A landscape with many valleys, sampled at points; each row gives a point and its height.
A ball rolls from a point to the lowest of its 3 nearest points, and stops where none of them is lower. Distance is the straight distance between rows; heights are no part of it.
Rapu height 7.49: [-11   0  -7   4   2  -4  16 -17]
mir height 7.50: [-18  13  -6   5   4  -1  30 -22]
diris height 3.98: [-12  -1  19   0  11  -5 -27  23]
Rana height 6.72: [ 23 -16   5  -8  -6  11 -27  17]
Tagu height 5.66: [ 16 -18   2  -5  -7   4 -25  11]
duson height 7.30: [-12  17  -5   6   3  -3  25  -9]
falaf height 3.67: [-13  15   1   4   7 -13   5  11]
zun height 1.21: [ 20  -5   5  -5  -3   2 -18  13]
moge height 5.73: [ 18 -20 -11  -6 -12   8   2 -18]
lus height 4.74: [-35  12 -11   7   6  -8  23   1]
Bom height 8.13: [ 31  -9  -1 -10 -14  12 -16  12]
vam height 6.96: [ 15  15  -3   1  -3   4  20 -17]
bebes height 7.78: [-15  31  -5   7   3   9  39 -22]
zazum height 3.53: [-29   6   1   6  10 -13  -3  14]
noso height 6.86: [ 36  -2  -6  -6 -12  11   1   0]
tefup height 4.46: [-10  10  23  -2  12  -2 -29  31]
kesu height 3.88: [-34   2  21   1  15  -3 -25  29]
rolu height 5.18: [ 15  -4  -3   0  -8  25  22 -38]
Nak height 3.82: [-13   8   7   1   7 -10  -8  16]
geb height 4.73: [-4 24  4  3  7 -9  4 17]
Loka height 5.59: [  9 -24 -11  -2  -7   0 -10  -7]
zis height 7.60: [-7 31 -1  4  4 -6 23  5]
dudi height 2.30: [-20  -6  -2   4   6 -12  -7   6]
bidi height 5.96: [  7 -25 -11  -1  -8   5   3 -22]
des height 4.35: [  0   7   8   0   5  -8 -11  18]
runu height 6.54: [27  5 -4  0 -8  2  6 -8]
Gane height 7.44: [  2 -29  -6  -4  -3  -2 -20  -1]
bofav height 5.67: [20 -4 -3 -3 -6  1 -8  0]
pusa height 7.41: [-8 28 -3  3  4 -1 31 -5]
nog height 3.71: [-31  -3  10   4  12 -14 -14  21]
Ris height 9.03: [ 10 -28  12  -8  -2   9 -38  18]
Gof height 4.13: [-14  -4  32  -5  11   5 -38  24]
fur height 2.31: [  3 -14  -9   1  -3   2  13 -25]
guze height 3.85: [-29  16  -5   4   6 -10  12  13]
fug height 5.48: [ 24 -13 -11  -5 -12  12   8 -17]
Pugup height 6.19: [ 12  -2  -6  -1  -6   5  13 -20]
bedis height 4.99: [ -8  17  13   2   8  -9 -11  27]
tolo height 6.64: [  7  15   2   5   1  18  30 -36]
rig height 3.86: [-32  13   9   2  15  -9 -10  30]
zugo height 3.35: [-17   1  -3   4   5 -12   3   2]
Lapek height 1.95: [  4 -32 -14   0 -11   3  -5 -17]
Vumit height 2.01: [ 16 -17 -11  -5 -11  22  15 -34]
bigu height 7.83: [-19 -13  -7   5   4 -12   8  -8]
supi height 6.91: [ 44  -1  -7  -9 -15  14  -3   1]
repak height 4.09: [-15 -11  14   0   9  -7 -27  19]
rakof height 7.06: [  2  19  -3   3  -2  -4  19 -11]
kuzuf height 6.44: [ 18   3   8  -5  -2   0 -18  17]
lazi height 6.41: [-32   4  -8   8   7 -13  16  -3]
fugol height 6.73: [12 17  5  1  1 -6 -3 12]
fanid height 4.92: [ 29  -5  -8  -2 -11  16  16 -25]
vaf height 6.60: [ 12 -23  -2  -5  -7   2 -19   5]
Pifuz height 6.74: [  0   7  -4   3   0  -1  20 -21]
Zopir height 6.53: [ 6 -9 -4 -1 -3 -4 -3 -7]

Two balls start at each pair of points below. Name the first point that both come to, or write none.
tolo, fug: Vumit
bedis, rig: dudi
des, Gane: none
duson, fugol: none

Call two points neighbours if one is among the 3 nearest of the other. Go from one point of each pair to the other, from neighbour to neighbour, staying as low as possible. Name the highest point that can't be avoided.
zun, fur: Zopir
Lapek, Vumit: moge
fur, Lapek: bidi
diris, zun: kuzuf
